Each row is a point on a tangle of strands that fork, close into loops and nearly touch. The rows are in no order.
Two points are linked if the straight distance between their rows is under 141. Some points are linked to none.
(882): [ 11  46  60  40  21  -5  26 -24   4 -20  29  26 -32  22  36 -12  -2  -6
  50 -19 -52  28  15  36  -5 -19   9 -21   7 -53 -16 -28  21 -17  69 -24
 -30 -16  26   9  44  -7  28  48 -13  18]
(329): [-33   8  25  61 -38  10  39  53 -17  25 -63  59 -50   1   8 -76 -35   8
  25  33  35  26 -24   0 -66 -17 -56   5 -24  43   2 -15 -51  -8   5 -26
  12  26 -48  47  43 -11  -3  47 -15   2]
(530): [ 26   8  17 -47 -10  -4 -47  31 -37  10 -62   5  67 -41 -10  21  -5  46
 -22   1  -8  -9 -39 -31   2  13   2  12 -13  34  -8  27 -30  42 -46  35
  -9  -1  -3  41 -14 -30   8   4   9 -19]
(1118): [ 19  45  68  44 -23 -21  -3 -16 -35 -26  19 -29  29  18  42 -46  59   6
  22  53 -20  23  17  45  62 -30 -33 -78  -4 -88 -11 -21 -18  22  47 -37
  33  -8  40  18   3 -17  28 -32  34   1]
(359): [-11  26  47  29  21  12  20 -53  -6  11  13  20 -44   0  42 -18  14 -22
  44 -11 -26  17  18  40   9 -33  14 -20  22 -41   3 -44  10 -20  42 -12
   1  -8  17 -10  42 -18  28  10  -9  15]
(369): [-48 -27 -42 -21   8  20  45 -73  40   4  54 -17 -52  19  -6  15  43 -36
  19 -33  13  -1  41  49  27  10  33  19  50 -30  25 -11  14 -26  10  -6
   2  15 -10 -76  12   7   9 -49 -35  14]
(109): [ -8 -30  -4  -3  19 -22  49 -43   9  -5  -7   7 -20   5  -2 -76  26 -93
  57 -18 -36  26  55 -31 -61 -13 -14 -30  20   6   7 -46  -7 -47  21  15
   4  13  -1  44  55 -40   7  13 -15  15]
(252): [-17 -27 -81   4 -26  -9  33  13  16 -36  -3 -30  -8  14 -49 -20  47 -29
  -5 -15   2 -15  29  -2 -37  17  -9   0  12   9  23   4 -19 -20 -23  35
  -5  41 -10   7  15  32 -25 -10  -7   8]
(1032): [-54 -31 -86   6 -18  11  31  -4  32  27  -9   7 -56  11 -27  17  18 -11
  -3 -19  40   4  10  19 -29   6   1  35  23  15  32   2  -5  -9 -49  23
   2  27 -26 -39  -6  58 -17 -19 -13  10]
(443): [-28  20   8  23 -40 -15  61 -23   8   6   6  19 -72   6  -5 -76  16 -14
  32 -21 -38  35  63  47  -9 -23 -24 -13  -3 -58  -6 -10   6 -12  38  -5
  -3  -4   2 -15  26  -6  24  13 -10  26]
(817): [ 27  36  28   9   2 -25 -21   4 -31 -63  10 -29  29   4   0 -25  21 -11
   5  15 -42   8  18  -9  13   3 -15 -40 -28 -47  -6 -27   1  -4  46   7
   7  16  47  36  36 -17  10  -7  23  25]
(226): [ 40  41  51   2   0 -23 -62  -2  11  -8  55 -14  58  -2  14  52   0  49
 -20 -11 -10 -13 -21 -13  59  13 -11 -24 -29 -35 -53  38  62  17  37 -27
 -20 -52  41 -40 -31  -5 -17   7  42 -16]
(1046): [-34  -7 -16  -2   7   6  22 -58 -48  -3  -4 -11  32 -15 -24 -26  82 -59
  37   9   1   5  47 -10   9  -3  -5 -28  38  -2  32 -79 -47 -28 -16  24
  30  35  -6   1  36 -46  21 -69  17  25]
(1180): [  1  13   1 -30 -29  -7 -22  19 -46  21 -70  22  58 -36  -8  19   3  40
 -30  17  25   8 -30  -8   8  -4 -25  15  -1  36  -3   3 -60  38 -46  45
  11   3 -12  42  -7 -19  20   3  17 -21]
(451): [-37  18  63  56 -51  28  29  45 -28  35 -62  63 -54  13  48 -73 -33  11
  23  55  36  45 -26  39 -29 -39 -31  -6 -13  33 -11 -18 -52  15  11 -42
  11 -16 -36  42  26   9   3  19 -29 -19]
(1144): [-11  41  40   8  30  13 -37 -27 -25  30  19  12   7  -6  51  32  -9   1
 -10  24  13  -2 -20  24  63 -39  27  -6   0  -7  10  -7 -11  15   5 -28
  22 -27  40 -20  -9  -2  44 -13  36   0]
(618): [-44  11 -11  29 -22   2  46 -31 -32  29 -40  29  -9 -15 -14 -52  46 -57
  31   6   7  26  38   3 -37 -40 -42 -23  11   3  22 -67 -43 -24 -28  18
  33  26 -30  24  47 -35   7 -20   9  34]
(1129): [-21 -29 -82  16 -32  -3  25  32  21  -9 -16 -13 -37   5 -48 -16   7  -2
  -4 -11  17  -8  14  -2 -45  25 -22  17   3  13  15  10 -12 -10 -43  34
   2  29 -26  -7   8  43 -23  11  -8  -1]
(1024): [ -8 -16 -21   2  -4 -23  46  -2 -34 -41 -26  -9  20   1 -28 -78  46 -59
  23   7 -31   8  64 -29 -51  -1 -25 -26  -3   2  21 -39 -28 -23  14  21
   7  37   0  65  51 -28   3  -5   2  24]
(504): [ 29 -38 -30 -40  -5 -12 -39  25  35 -22   3 -29  30  -8 -32  30   1  48
 -44 -25  -1 -27   3 -26   9  51  13  11 -15  17 -27  34  74  19 -35  15
 -15   1  -6 -26 -57  26 -67  -3   4 -31]
(457): [ 16 -12 -43 -52  50  10 -42   7 -10   6   0 -25  54 -15  -9  67   0 -15
 -40  15 -20 -28 -15 -55   1  42  54  21 -16  42  23  12   6   0 -20  16
 -11   0  -8 -11  -6   5 -30 -10   8  -8]
(1188): [ 22  11 -12  10 -37 -32  -8  44  -5 -59  -7 -36  -5  14 -53 -63 -17  18
  -7   0 -12  -2  41  -6 -37  24 -49   1 -38 -34 -17  25   8   1  14  18
  -7  17  13  41  -6   3  -9   7 -10  20]
(14): [ 13 -25 -33  24 -16  12 -13  53  36  25 -26  26 -53 -21 -11  12 -63  54
 -19  -9  38 -11 -48 -23 -36  23  -5  44 -10  27  -5  34  10  11 -61  24
  -3   0 -35 -12 -33  20 -10  42  -7 -28]
(86): [  2   4 -13   3 -49   5 -30  -7  45  -5  17  -8 -38   9 -38  -4   6  49
 -10 -23  15   2  28  26  19  17 -27   0 -10 -46 -27  21  42  14 -20  12
  18 -13  18 -52 -46  32 -10 -17   5 -20]
(728): [ 34  50  74  10  24 -11 -47   9  22  24  61  16  47  12  55  62 -26  43
  -1  -8  -7  -4 -57 -10  79 -15  15  -8 -23 -19 -49  64  61  30  45 -47
 -44 -94  27 -42 -50   3   1  26  48 -32]
(540): [-17   1  19  27  -8 -21  73 -18  20   3  -5  35 -73  16  11 -91 -21 -20
  45 -27 -47  45  57  17 -61 -17 -20  10   6 -29 -17  -1  18 -23  58 -10
 -36   1  -3  13  47 -12  16  65 -40  25]
(1114): [-45   3  -7  43 -22  13  25  30 -25  36 -65  57 -27 -19   7 -36 -29  -6
  16   9  52   9 -20  -4 -62 -30 -33  16 -13  52  11 -34 -59 -17 -27   8
   9  34 -46  28  42  -3   5  38   0   4]
(643): [ 49 -33  14 -18 -37  -3 -24  55  14   3 -34   8  13 -32  -6  13 -47  88
 -25 -31   8 -38 -27 -38  -4  27 -18  30  -6  25 -34  53  53  47 -68  17
 -12  -9 -30  -1 -73 -13 -37  13  18 -42]
(1097): [-33 -12 -43  15   4  13 -10  23  -4  53 -44  41  -9 -25  -1  42 -45  16
 -21   2  70   0 -34  -7 -33 -15  14  48   4  57  26  -9 -37  -8 -60  31
  11  18 -33  -2  -2  18   8  24   2  -7]
(97): [-55 -30 -79 -10 -11   9  21 -19   5  27 -14   1  -8   2 -35  43  33 -20
 -17 -12  54  -1  11  14 -11  -6   5  26  40  29  37 -22 -23 -11 -60  33
  21  34 -28 -26  -4  36   0 -31   1  13]
(13): [ 17  28  55  48 -56 -15  44  50  -1 -18  -6  26 -59  38 -13 -95 -49  31
  16  25  -9  31  29  46 -30 -16 -56 -19 -31 -51 -23  34  -5   8  63 -40
 -12 -17  -4  33   0  10  16  54 -26  14]
(455): [  4  42  85  39   1   0 -17  18 -14  -2  26  14  19   8  93 -18  13  15
  13  55  -4  54 -40  36  79 -63   6 -39  -2 -39 -34   9 -20  43  37 -51
  14 -66  31  14 -23  33  32 -20  16 -31]
(1040): [ 51 -13  43  -8   8  16 -34  38  15  54   0  31   3 -12  48  47 -67  58
 -25 -13  13 -26 -57 -19  18  -5  26  47 -39  49  -7  78  40  41 -42 -13
 -12 -64 -20 -13 -67 -23 -13  30  35 -35]
(654): [ 19  15   8  -4  -5  -5 -33  -8  58 -14  49  -3 -24   8 -19  34  -3  43
 -11 -34  -5  -4   7  25  25  26   2  13 -12 -43 -26  21  64   3  20  -4
  -4 -24  19 -57 -38  35 -21   4  -7 -15]
(1110): [ 15  -8 -30   3 -12 -30  16  11  13 -76  19 -43   9  21 -43 -45  11 -18
   6 -19 -25  -6  60  -4 -34  20 -18  -6 -26 -32  -5  12   5 -23  40  13
 -13  29  35  29  15   7  -8  -3 -17  29]
(378): [ -7 -39 -87 -57   0  16  -2 -29   4 -39   6 -53  59  17 -54  16  83 -19
 -30  -3  -5 -35   7 -11  17  43  22 -28  27   6  20   4 -11  -9 -13  14
  -3  53  22 -20   0  12 -36 -56 -25   5]
(389): [-33  -8 -58  -6 -44 -13  22  14 -39  -4 -59  -9  37 -24 -62  -8  43   3
 -10  -2  11  10   7  -2 -28   6 -40   5  14  14   9 -29 -59   0 -41  56
  10  36 -24  25  25   8   1 -12   5   7]
(419): [ 39  44  37   8   4 -13 -50  20 -16 -40  19 -20  27  -8  19  10  -1  14
  -6  16 -30  -5 -20 -16  22  -6  -2 -24 -37 -23 -16   4   7  11  38  -7
  -1 -16  48  23   2  -9   5  12  32   7]
(412): [ 44 -11  25  31 -20  12 -26  57  33   7  -7  23 -63 -19  13  -4 -90  63
 -11 -14  15  -8 -61  -4 -15  14  -3  40 -35  17 -27  54  26  17 -15 -14
 -12 -30 -11  -6 -37   6  -4  58 -15 -31]
(808): [-17  18  70  46 -67  24  39  61 -34  10 -50  45 -36  29  49 -76  -7   4
  25  77  26  57 -14  44 -16 -45 -34 -33 -22  12 -21 -18 -55  30  31 -49
  27 -44 -29  51   7  16  10   3 -18 -31]
(1083): [ 46  17  50  -5 -48  -5 -44  49   4 -18 -12  -5  17 -11  18  -7 -29  61
 -19  -3  -9 -13 -28 -13  25  -6 -39  -9 -29  -7 -48  49  18  54 -16  -7
   0 -39  22  13 -44 -20 -15  12  16 -26]
(743): [ -1  -2 -37  11 -40 -27  36 -12  39 -48  39 -32 -23  22 -45 -52  31 -20
  15 -31 -17   4  68  22 -11  19 -17  -8 -20 -52  -9  17  12 -25  34   8
  -2  17  29  -9   2  18  -7 -13  -5  25]
(697): [ 43 -11  24  20  26  24 -33  43  22  51  -4  43 -36 -25  40  38 -88  41
 -16  -1  19 -16 -80 -18 -13   3  37  50 -41  42   6  58  18  21 -27 -15
  -9 -49 -20 -13 -36  -8   1  50   6 -23]
(206): [  0  -5 -36 -61  11   8 -44 -27 -23 -19   5 -40  73 -18 -43  34  64  14
 -39  -8  -3 -18   9 -28  31  39  26 -15  10  -9 -10  -3  -3   9 -22  17
  13  26  32 -34 -12   0  -7 -67   0  -8]
(260): [ 24 -33  -2 -26 -52  -2  -2  46  -6  17 -62  20  29 -32 -21  22 -27  95
 -26 -24  23 -27 -22 -34 -13  17 -34  39  20  28 -37  38  15  54 -83  43
  -9  11 -44   6 -54  -2 -15  15   8 -40]
(823): [ -2 -37 -72 -28  51  15  -9  20 -12  21 -34 -14  56 -23  -8  72  -7 -29
 -39  12  10 -36 -29 -41 -24  24  57  37  13  63  41  -8 -28 -18 -45  37
  -7  24 -33   1   2  17 -21   6 -12   1]
(35): [-13 -17 -38   3   4  11 -21  20  12  43 -32  23 -22 -18  -7  41 -42  32
 -27  -1  37 -13 -32 -14 -25   8  10  48  -3  40   9  20  -4   9 -66  27
  10   6 -29 -12 -30  23  -5  18   8 -27]
(360): [-23   9 -30  -8 -45  -6   4  17 -47  13 -66  11  32 -27 -30   9  18  29
 -16  14  29  10  -5   5 -17  -7 -47  13   6  17   5 -20 -60  21 -50  43
  15  19 -24  29  13  -7   9   2  12  -4]
(134): [-12 -47 -92 -36 -13  11  29 -12   5 -50  -6 -53  42  14 -57   2  84 -37
 -10  -7 -13 -30  23  -8 -20  30  11 -25  28  21  29  -3 -33 -26  -7  27
 -11  61  15  10  20  14 -30 -36 -19  15]
(1120): [ 31  13  54 -24   0  18 -43  18  -4  37   7  20  36  -5  61  37 -33  39
 -26   8  10 -13 -43 -18  50 -24  16  12 -29  22 -14  60   6  44 -20 -17
   4 -68  17  -8 -62 -19  12   3  49 -33]
(420): [ 38  48  46  -8  60  -8 -49  -7   5  43  60  13  40  16  39  97 -41  17
  -8   6 -24 -14 -62 -29  62   2  39  12 -41   4 -10  53  57  13  52 -35
 -29 -76   6 -44 -30 -11  -1  27  43 -12]
(81): [-34 -26 -48  -1  47  25   3  16 -13  44 -38  22  23 -39   7  63 -28 -35
 -23   1  45 -24 -24 -28 -52  -6  43  43   4  73  49 -31 -42 -24 -40  33
   4  27 -41  11  11   8   1  16  -8   8]
(118): [-11 -51  -9 -26  38  16  47 -92  28  -6  42 -12 -13   0   3 -33  48 -88
  59 -28 -18  11  49   1 -14  -2  15 -21  66  -3  18 -49 -12 -67  28 -12
  -4   5   8  -5  55 -39   0 -23 -20  -2]
(156): [ 44  17  86 -17 -50  -2 -44  46  -7  -4  -3   5  61  -5  67  -5 -15  60
 -17   4 -21 -20 -33 -29  57 -28 -17 -10 -24   3 -52  68  20  68 -12 -14
 -12 -68  13  11 -62 -26  -6  -7  39 -44]
(1066): [ -6  16 -18   4 -68  12 -22  11  17   1 -19   3 -34  -5 -39  -2  -4  55
 -15 -11  23   6  17  13   5   3 -47   5  -8 -17 -23  13   7  29 -48  20
  18  -5   4 -25 -46  20  -8 -10  12 -19]
(998): [ 14  27  34 -18  65  19 -40  -7   1  68  38  32  -6   2  46  88 -60  10
 -24   6   4  -4 -56   2  60 -24  57  39 -24  16  14  50  35  12   9 -33
 -10 -55   5 -51 -37   6  16  23  12  -8]
(651): [ 38  19  59  48 -10 -19   8  56 -28 -31 -33   3 -16  26  25 -74 -43   8
  18  45 -14  17 -14   3 -40 -19 -35 -31 -53   6  -4 -16 -16   7  40 -25
  -2   0  11  84  30 -17  14  39  -8  11]
(293): [  8 -46 -75  -5  -2 -12   0  55  14 -30 -27 -28   7  -7 -51  -2   0  13
 -25 -12   8 -24 -29 -28 -46  51   3  27   9  31   4  25   1  -5 -49  42
 -22  33 -21  27 -15  33 -32  19 -27  -5]
(87): [ 43  27  64  35 -38 -26  -2  80 -29 -54 -15  -8  -6  27  19 -65 -53  27
  -3  47  -2  21 -34   4 -21  -5 -40 -22 -48 -13 -17  16 -17  28  36 -35
  -1 -16   2  86   2 -15   6  37  -2  -1]
(222): [-28   7 -13  18  -7   9   6  -7  -1  -7  -2   0 -33  -8  -8 -11   8 -15
  15  -5 -11   7  22   4 -18  -8  -6  -8 -13  -2  21 -28 -18 -19   3  22
  19  12   9   4  17   6   9  -3  11  12]
(490): [ 46 -43 -12 -32 -24 -24 -28  75  13 -36 -49 -30  39 -37 -52 -15 -30  71
 -31 -41 -10 -33 -24 -39 -24  52 -16  18   3  22 -44  51  65  34 -56  26
 -40   9 -18  32 -47  -7 -37   0 -17 -19]
(271): [-34 -25 -70 -35  12  -2  -3  -6 -18  49 -31  20  38  -3 -33  74   9  13
 -50  -7  65   3 -11  -4  11   0  19  51  36  50  20  -2 -18   4 -82  48
  28  20 -25 -18 -43  27   8 -23  15   2]
(565): [ 19   0 -15  -5  -4  -2 -42  40 -15 -21 -31 -15   9 -25 -12   4 -15  16
 -27  -1 -12  -3 -20 -29 -23  22   0   8 -24  17  -1   6  -9  14 -13  30
  -5   8   6  28  -5  -9  -3  22   7  -4]
(639): [ 49  51  35  12  39 -21 -39   3  -4 -39  55 -22  43  -2  16  57 -11  -1
   7   3 -37 -10 -25 -44  31  26  23 -24 -32 -18 -20   4  28  -6  75 -19
 -26 -21  37   5  21 -12   2  20  27  22]
(543): [ -1 -47 -60 -56   0  -6 -19  11  -9  33 -41   4  56 -15 -34  65  15  39
 -53 -16  31  -6 -11 -24  -1  23  16  41  30  37   2  22   3  29 -79  52
   1  20 -27 -14 -51  31 -20  -8   2 -30]
(546): [  4  18 -18 -28   8  15 -46 -22 -13 -15   8 -27  39  -8 -11  36  30  11
 -28   1  -4 -12   6 -22  23  13  13  -3   0 -15   6 -10  -3  12  -6  12
  21  10  30 -29 -15  -1   7 -43  14  -1]
(1054): [-49 -29 -69 -28  18  11  13 -41 -30  17  -2  -9  48  -3 -32  54  50 -41
 -21   2  48 -18  18  -4  18  -6  30  18  52  40  41 -47 -41 -23 -40  26
  27  39 -14 -24  -5   3   9 -61   5  20]
(1123): [-13  -5 -29  19 -30 -25  54 -10  46 -21  26   0 -64  15 -26 -51   3  -7
  25 -40 -27  18  54  30 -30   2 -13  11  -9 -41 -11  20  18 -22  38   7
 -14   8   6 -21  11  27   3  16 -22  16]
(533): [-37   9  18  27 -19   0  61 -47  -7  46 -33  45 -54  -6   5 -81  33 -60
  52   1  -6  36  45  23 -25 -47 -31 -32  20 -16   6 -52 -23 -18  -4  -4
  23   4 -17   5  46 -37  24  -9  -4  31]
(754): [-20 -25 -37 -30  22  15 -20 -27  40  27  33  -3 -40  22 -13  64  -7   8
 -40  -9  21  -8   1  11  23  15  46  35  11   7  11  13  35   0 -27   4
  11   7 -10 -66 -45  57 -19 -18 -23 -13]
(1192): [ 27  42  20  -6 -53 -28 -32  38 -17 -62 -11 -35  17  14 -49 -55  -7  40
 -13   7 -23   6  42   7  -5   4 -61 -28 -38 -59 -35  29   6  22  18   3
   2  -1  34  41 -19 -15   8  -7   4   7]
(1065): [ 51 -46 -42 -43  46  -2 -39  41  13   7   3 -29  41 -16 -17  64 -33   3
 -42  -7 -19 -32 -47 -55  -7  54  57  34 -23  51   7  44  45  10 -23  10
 -20  -3 -32  -8 -29  -1 -58  14  -4 -15]
(607): [ 54  38  57   5 -47 -34 -28  66 -27 -70 -16 -30  31  25  -1 -62 -31  33
  -7  35 -19  13   0   0  -6  -1 -53 -37 -51 -40 -35  23  -1  33  38 -15
 -11 -20  33  78  -2 -20   7  20  -3  15]
(614): [ 47 -61 -44 -46  24 -12 -31  43  22 -15 -13 -36  43 -10 -34  39  -6  29
 -52 -26 -18 -31 -40 -49  -8  63  52  27   2  40  -7  47  61  22 -52  14
 -33  10 -24  -9 -39  17 -72   5 -12 -24]
(1026): [-45 -25  15 -26  76  26  21 -95 -19  26  43 -15   3 -10  15  17  23 -82
  47  -4  35 -14  33   5  26  -5  33 -14  76  11  31 -78 -27 -49  -4  -9
  24  10 -10 -30  31 -46  19 -71  -8  24]
(229): [ 33  41  63  59 -26 -34  35  33   8 -43   7  25 -42  44  -2 -76 -57  25
  28   1 -25  29  21  43 -29 -17 -33  -7 -37 -58 -27  24  15  10  76 -39
 -47 -13   5  39  15  15  24  73 -29  26]
(748): [ 10   5  30  43  30  11 -13  30  10   1  -5  25 -64 -18  37   3 -64   8
  13  -4 -11  -1 -32   5 -41  -6  22  15 -34  20  12  -1   4 -13  28  -6
 -18  -6   4  11  33  11  12  67 -22  11]
(853): [-30  -7 -25 -22  28  21 -13 -59  23   7  59 -19 -18  17 -13  50  19  -7
  -8 -14  10 -11  20  20  44  18  40  15  24 -26  20 -12  13  -8   4  -7
  30   9  11 -77 -21  22   9 -48 -15   8]
(503): [   2   -7   34   42    9  -29   57   16   10   -1  -18   32  -61   18
   14 -108  -43  -23   52   -6  -29   33   39   -7  -84  -16  -36    4
  -20    2   -9   -4   15  -29   44  -12  -20   24  -15   46   58  -19
   17   68  -37   33]
(381): [ 15 -27 -46 -29  18  -3  44 -51  97 -50  86 -35  -6  62 -23  41  17 -32
   1 -44 -14 -34  24  24  10  40  30  -5  27 -14  13  25  28 -34  49 -40
 -34  35  10 -44  16  22 -42   7 -50  -2]
(18): [ 21  56  50  28 -18 -19  -8   4 -45 -31  -9 -20  22  14  27 -50  46  -5
  18  54 -30  16  14  17  31 -26 -37 -69 -15 -48  -2 -34 -19   7  36 -15
  33   2  36  47  23 -26  20 -13  24  10]
(605): [-38  13  33  24   4   9  24 -66 -20  34   0  18 -47  -6  24 -45  43 -46
  54   0   8  16  32  48  23 -45   1 -24  30 -31  19 -59 -12 -17   3   0
  22   8   5 -15  32 -39  33 -39   0  25]
(752): [ 33 -47 -54 -14 -10 -19 -19  71   9 -49 -37 -45  31 -15 -61 -25 -16  40
 -29 -29   1 -23 -27 -34 -40  61 -12  30  -2  13 -21  41  42  15 -52  34
 -30  24 -17  41 -29  15 -36   7 -28 -12]
(689): [ 15   5  56  52   4 -17  36  49 -19 -16 -37  25 -44  31  20 -93 -47 -11
  38  30 -16  27   4  -6 -75 -19 -39 -20 -37  15   7 -21  -5 -13  42 -23
   0  23  -3  79  49 -25  14  53 -21  27]
(547): [-43 -19 -39 -23  21  22  10 -46 -39 -11  -5 -17  47 -21 -17  24  57 -59
   4   4   5 -22  22 -24   2   5  26 -13  36  27  39 -65 -49 -30 -11  30
  23  41  -5  12  28 -16  10 -56   9  20]
(160): [ 24  73  68  60 -14 -24  24  21  22 -44  31  14 -21  43   9 -35 -30  19
  27 -12 -35  28  16  51   1 -21 -14 -23 -20 -79 -36  12  26   4  74 -38
 -44 -25  35  20   6  11  23  52  -9  18]
(82): [-84   2 -32  -2   3  34  32 -43   0  53  -8  34 -74 -12  12  -2   1 -18
  12 -30  36  19  19  54  -2 -34  15  41  43   8  32 -30   4 -18 -30   2
   2   4 -19 -46   9   9  28 -21 -28  29]
(1109): [  4  28  26 -17   3   6 -57 -26 -25   4  23 -21  37 -11  12  22  21  32
 -26   9   1  -9  -6  -4  60 -11   5 -16  -5 -28 -19  10   8  25  -6 -12
  29 -15  41 -31 -28 -11  17 -49  44 -13]
(205): [ -5 -48 -70 -31  21   6   3 -21  63   0  37 -22 -29  40 -17  60   8 -18
 -33  -5  10 -28 -11   7  12  39  43  19  16  18  27  25  29 -15 -19   1
   4  33 -21 -52 -18  62 -54  -5 -44  -8]
(865): [  5  54  78  51   4  -8  -7  -9 -33  -2  39  -8  20  14  81 -27  38   2
  24  59   2  31 -23  58  87 -53  -7 -49   9 -59 -19 -11 -19  38  48 -50
  22 -43  36  -1 -15  12  43 -38  25 -13]
(487): [-29 -64 -68 -26  25  21  45 -58  51 -11  29 -30 -24  21 -13  14  31 -81
  12 -16  -2 -30  27   5 -25   3  20 -14  54  33  49 -18 -12 -51  -1 -10
  -7  35 -14 -18  33   5 -25 -21 -28  -3]
(1163): [-67 -33 -45 -14  -6  22  63 -73  24  30  18   4 -72   3 -10 -18  48 -42
  34 -40  15  13  50  56  -5 -13  24  24  51 -18  24 -21   3 -29 -17   2
  -9  10 -23 -69  19  -1   9 -38 -24  17]
(989): [-24  18  18 -29  92  29 -22 -50 -29  33  43  -5  27  -6  36  66 -25 -53
   1  24  -6 -29  -5 -21  52 -11  61   7  23  26  33 -35 -14 -25  23 -24
  29   3   6 -21  20 -23  29 -44  19  16]
(936): [-11  29  39  -5  76  26 -25  -7  -5  59  22  41 -12  -8  74  77 -68 -13
 -10  13   0  -6 -57  13  35 -32  69  34 -22  29  23  24  10  -1  33 -42
 -10 -49   0 -27   2  -6  28  32   4   6]
(903): [-26 -16  22 -24  78  32   1 -83 -17   9  52 -22  13 -15  22  45   8 -69
  31   4  -2 -20  18 -15  33   0  40  -9  46  11  33 -69 -18 -38  23 -14
  27  19   5 -24  32 -25  19 -58   2  17]
(1130): [  9 -38 -39 -43 -35 -18  -1  29  -6  20 -61  10  51 -26 -46  33   7  72
 -37 -25  30  -4 -24 -24  -8  25 -29  43  25  29 -23  21   1  40 -86  66
  -6  22 -40   0 -45  21 -22   6   4 -33]
(1176): [ 19  39  37   0   0 -11 -57 -25   0  -8  47 -31  39  -7   7  29  28  44
 -15  -3  -7 -10   0   3  61  11 -14 -32 -11 -60 -34  20  40  11  22 -19
  16 -20  51 -50 -26   0   3 -31  36 -10]
(759): [ 38  54  38   5  71 -11 -19 -25 -12 -25  70 -12  51   2  36  88 -17 -27
  20  21 -42 -12 -37 -55  44  25  39 -25 -19 -11  -7 -16  21 -17  87 -32
 -33 -25  27  -3  41 -15  10  17  30  20]
(811): [-29  37  55  10  71  33 -14 -32 -22  52  23  43 -19  -2  86  42 -34 -13
  -4  18  12   6 -37  55  65 -55  56  15  16  -2  20  -7   6  -1  32 -47
   4 -38  20 -20   1   1  45   7   1  19]
(465): [-22 -60 -26 -45  47  37  38 -86  41   2  37 -19 -16   4   1   9  24 -97
  35 -24  -7  -6  24  -6 -21  -4  25 -11  72  35  38 -51 -14 -69  19 -26
 -10   7 -12 -11  42 -22 -11 -24 -29 -12]
(716): [-17 -13  11  -2  18  -9  60 -80  15  36 -12  41 -50  -5  17 -88  33 -81
  60  -9 -36  54  53   3 -48 -31 -14 -30  41 -18 -17 -48  -7 -48  18  -5
   5 -20  -3  15  62 -64  16   3 -26  20]
(763): [-16 -61 -81 -44  22  20  34 -50  68  -3  34 -43 -21  47 -15  60  18 -56
 -13  -8   3 -46   1  13  -7  17  32  -4  44  31  47   7   2 -41  -1 -14
 -12  55 -14 -38  16  27 -45 -11 -43 -10]
(553): [-18 -21   1   0  10 -10  48 -77  -5  -6  34 -19  -3  -2 -11 -54  78 -81
  56  -9 -14   4  65   0   8   9   3 -36  37 -29  15 -56 -27 -40  17   5
  16  18   9 -13  36 -46  18 -58  14  11]
(571): [ 27 -28  -6 -27   3   0 -44   0  52   0  36 -14  -5   0 -12  44 -15  51
 -39 -25   8 -25   3  -3  23  40  15  24 -18  -6 -28  33  82  18 -22   3
  -7 -21   0 -61 -63  41 -52  -1   7 -31]
(306): [ 30  12  15   0 -35  -2 -47  34   7 -11 -14  -8 -13 -13 -12  -5 -30  51
 -21  -5  -3  -9 -11 -13   1  13 -29  -6 -23   0 -25  21   8  26 -17  16
   6 -10  16  10 -25   1  -8  17  12 -24]
(1039): [  8  48  44 -10  98   5 -14 -52 -27  28  68  -1  38  -7  58  94 -25 -38
  11  35 -20 -15 -37 -33  61  -8  49 -11   1  -5  22 -21   6 -17  72 -46
   0 -28  15 -26  30 -23  22 -22  29  21]
(1128): [ 40  44  60  25  -1  -8 -37  14  -7 -17  22  -3  26   2  60   9  -4  14
   0  35 -19  18 -38   7  50 -28  -1 -31 -31 -25 -24  10  -6  30  36 -34
  -7 -49  42  18  -6   0  17  12  35  -9]
(424): [-27  -9 -43  -3 -35 -18  36  19 -50 -26 -59 -19  44 -20 -67 -44  57 -26
  12   1 -19  14  33 -11 -45   9 -48 -13   2  11   4 -36 -58 -12 -13  45
   1  43 -18  51  40  -7   0  -6  -4  18]
(1071): [ -3  32  69  40 -75   6  29  51 -21  -9 -11  27 -45  35  24 -83  -7  20
  16  54   3  52   8  55   9 -28 -48 -54 -20 -43 -25   7 -26  33  50 -54
  22 -37  -6  39  -8  17  15  22 -11 -16]
(214): [-61  -1 -27  26 -14  10  32 -12 -30  39 -42  37  -3 -21 -14 -16  21 -45
  19  -3  34  19  11   1 -43 -40 -31   7  10  40  26 -59 -45 -22 -39  25
  21  35 -39  11  39   0   9   1  10  17]

A piece is all that can be reached along the links. How many separate loops has the piece of each point below (a circle has one, a figure eight two, a Y none), and how many tips (points with one link)?
(903) -> loops 1, tips 1
(1110) -> loops 1, tips 0
(109) -> loops 2, tips 0
(420) -> loops 2, tips 1

A fork is a point with three links, a tip a point with one. Leave the first point through the second and follow the links. Name the first fork or tip that comes.
(455), (865) -> (419)
(35), (1097) -> (306)
(1114), (329) -> (533)
(643), (260) -> (97)
(936), (998) -> (1109)

How many points has the smallest loop of links through each point below? Write - if it is on no loop.
(540) -> 12
(420) -> 9
(214) -> 14
(81) -> 20
(1129) -> 11
(1128) -> 7
